The views of a scene show one set of named points, each view turned or mirrored, shifted and resized as a whole, with a little noise and some points left out.

Scene 1
View 1
K_121: [  1   0   1 -13   6  10  11  15  -7  40   9   3  23 -14  -8 -13  10   3
  26  11]
K_56: [ -2 -14  -8 -12  -3  12  -4   2  -6  -2  -3  11 -31 -27   4 -20  -9  -1
  18 -23]
K_712: [  7  -2  -7 -13  -2   8   5  12  -2  19   9   4  -3 -13  -6 -26   4   5
  20  -1]
K_776: [-18 -14   4 -11  10  24  -9   3 -24  20 -12  12 -14 -48   6   4 -13 -26
  23 -33]
K_704: [-16 -32   2  -7  10   7   6   0  -6  -2 -12  19 -21 -23   8   3  -4   7
   7 -27]
K_675: [  0  -3  -1 -15   2  14  -2   8  -9  21   2   5  -5 -25  -2 -18  -4  -6
  25  -8]
K_768: [ -9 -12  -8 -10   1  20  -2   5 -15  10  -6  12 -21 -37   3 -11  -6  -8
  21 -27]
K_625: [ -6 -17  -9 -10   1   9   2  11  -7  -2  -4   9 -35 -22   1 -19  -2  -2
   7 -30]
K_688: [  4 -17   8 -13   5   1  -6  -2   5   4   2   7 -16 -12   5 -15  -8   3
  16 -10]
K_609: [-21 -15 -19  -6   2  24  12   8 -19  14  -7  19  -8 -40  -1  -4   3   4
  20 -23]
K_681: [ 19  -6   0 -14  -5  -6  -2  14  10   1  12  -2 -27   4  -3 -41   0   6
   8  -5]
K_754: [-11  -5  -6 -12   5  24  -1   9 -20  29  -3   9   0 -40  -2  -6  -3 -14
  28 -16]
K_990: [ -5 -16  10 -10  12  -2  11  24  -9  21   1   4  -8  -7  -2  -7   8  -6
   2 -13]
K_697: [ -1  -9 -14 -10  -5   9   2  20 -11  -1  -1   4 -43 -21  -2 -32  -1  -8
   4 -32]
K_631: [  5 -20  30 -16  19  -9  -6   0   7  19   1   4   3  -2   7   0  -7  -4
  14   0]
K_269: [-23 -27 -13  -7   5  18   8   3 -15  -3 -15  23 -26 -37   5   2  -3   3
  10 -37]
View 2
K_704: [-43   2 -30  11  -2  27  -4  56  -7 -13  23 -40  14  16   9 -28  -4  -3
  -9  13]
K_681: [-12  40 -31  22 -13  14 -13  -3  18   7   9 -42 -11 -18  37 -17 -39  26
 -11  41]
K_631: [-12 -19  -7  14  -1  14  -5  41 -20  -1  -5 -26 -48   5  10 -28 -49  22
  11  14]
K_56: [-34  14 -43  18 -20  23 -12  36   0  -9  13 -50   8 -10  35 -10   2  -1
  -7  27]
K_675: [ -5  -5 -11   0  -7   5  -6  23  -8  -1   2 -38 -17 -38  27 -15  -4  -4
  -7   0]
K_121: [ 16 -13  22 -12  15 -13   4  12  -6   8   1 -20 -28 -45   3 -31 -29   3
 -10 -16]
K_754: [-10 -21  -7  -6  -1   6  -6  40 -18  -3   5 -39  -5 -42  27 -16  22 -20
  -7 -17]
K_776: [-30 -30 -25   9 -10  25 -12  71 -28  -5   7 -47  -3 -24  35 -14  39 -19
   6 -13]
K_712: [  0  13  -6   0  -2  -1  -4   3   5   3   7 -35 -13 -38  20 -19 -23   4
 -15   8]
K_697: [-26  36 -36  24 -10  23 -21  24  15  11  22 -54  16 -28  51 -21  14  13
 -11  23]
K_688: [-18   4 -26  13 -14  16  -7  27  -8 -11   4 -38 -21  -4  21 -15 -32   9
  -3  27]
K_269: [-48   3 -33   5  -5  27  -7  59  -4 -14  32 -47  35   4  14 -25  26 -19
 -15   4]
K_609: [-26  -3 -14  -9   2  12  -2  43  -3 -10  24 -41  27 -24   8 -24  24 -24
 -22 -12]
View 3
K_776: [-29 -20 -27 -39  24  32  21  -2 -33  25   8  41  -6  30  38  10 -32  35
  16 -40]
K_609: [-49 -16   2 -16  -2  17   4   1 -24  28  14  39   4  -5   8  -5 -12  15
  11 -20]
K_625: [-26   4  -3  -3  48  -7   1  -3 -30  14  40  20  -4  10  21   0  16  25
  -4 -16]
K_56: [-24   4  -4  -4  42  -8   1 -19 -28   4  35  30   5  12  25  10  -3  23
   0  -8]
K_704: [-30 -14 -16  -3  28   4  21  -5 -19  -8  13  23  -6  13  -6 -15  13  34
  -8 -27]
K_697: [-24  11   6  -5  56 -10 -11   1 -37  29  53  13  -3   5  36   7  19  21
  -3  -9]
K_990: [ 10  18   6 -22  25  16  19  35  -1  19  13  15  -7   8   5  -6  29  24
  12 -10]
K_688: [ 11  23  -5  -6  41  -4  17 -11  -8 -18  16  28   4  16  12   9   6  26
   4   2]
K_712: [  7  33  26 -14  18   3   0   6  -4  11  23  34  10  -2  16  13   4   4
  22  15]
K_681: [ 13  44  18   4  60 -26  -7  -5 -15  -3  46  16   6   3  21  14  28  14
  -1  20]
K_269: [-55 -26 -12  -9  16  11   7  -3 -32  21  25  28  -6   6   8 -17   2  27
  -5 -34]
K_768: [-27  -6  -6 -16  22  11   8  -8 -24   9  17  35   1  12  20   3 -12  24
   7 -19]
K_121: [ 23  35  31 -32 -12  27  14  28  15  18  -3  41  12  -6   6  12  -3  -3
  40  17]
K_675: [  0  20   8 -24  19  14   8   1 -11  15  16  39   8   8  27  20 -13  10
  22  -1]
K_754: [-20  -3  -1 -42   5  35  11   7 -22  38   8  47   4  15  39  18 -29  15
  31 -22]
View 4
K_631: [  1   7  -3 -22  -8  -8  10 -23   6  21 -15  13 -37 -31  -4   1 -14  -1
  17  10]
K_609: [-11   2  -1   5  42  -1   5  11 -10 -16 -36 -18 -11  32 -12   7  -2 -25
  13 -29]
K_776: [-13  15   5  17  30 -20  17  -7  14  -2 -41   4 -29  38 -38  16 -10 -16
 -15 -16]
K_697: [  0  -6  14   3  34 -20  -7 -32   7 -10  14  -6  -7  53  15  16  -4 -18
  26  -8]
K_56: [  8  -6  15  14  27 -23  -6 -13   0  -4   7 -11 -19  30  -3  11  -8 -18
  18 -14]
K_675: [ -8   2  -5  -4  24 -32  12  -6 -11  -5 -30   2  -7  13  -8  -3 -26 -28
  26 -13]
K_688: [ 10  -4   8  -3   7 -16  -2 -16   0   8   5  -5 -29  -5  -1   5 -11  -8
  22  -2]
K_754: [-13  10  -5   2  30 -27  17  -3  -6  -7 -44   3 -13  24 -22   2 -22 -27
  11 -17]
K_990: [-14   5  -7 -32  18   6   7 -30   5   1 -21   7 -15  10  12   7  -3  -9
  27   0]
K_712: [ -1  -6  -4 -17  16 -26   3 -13 -15  -2 -12   0  -5   2  12  -6 -23 -26
  43  -9]
K_625: [  2  -4  13   4  30  -7  -8 -21   6  -7   6 -10 -17  38   6  15   2 -12
  18 -11]
K_768: [ -2   3   5   9  30 -10   2  -2   0  -4 -19 -10 -21  27 -14   9  -6 -19
   8 -17]
K_269: [ -2  -1  13  17  40  13  -4   4   2 -11 -16 -24 -26  40 -13  18  14 -12
  -2 -26]

In a view up to two points have been moved. Name them for each view, in the order of its rows, or write -.
view 1 -> K_768, K_681
view 2 -> K_56
view 3 -> K_269, K_754
view 4 -> K_675
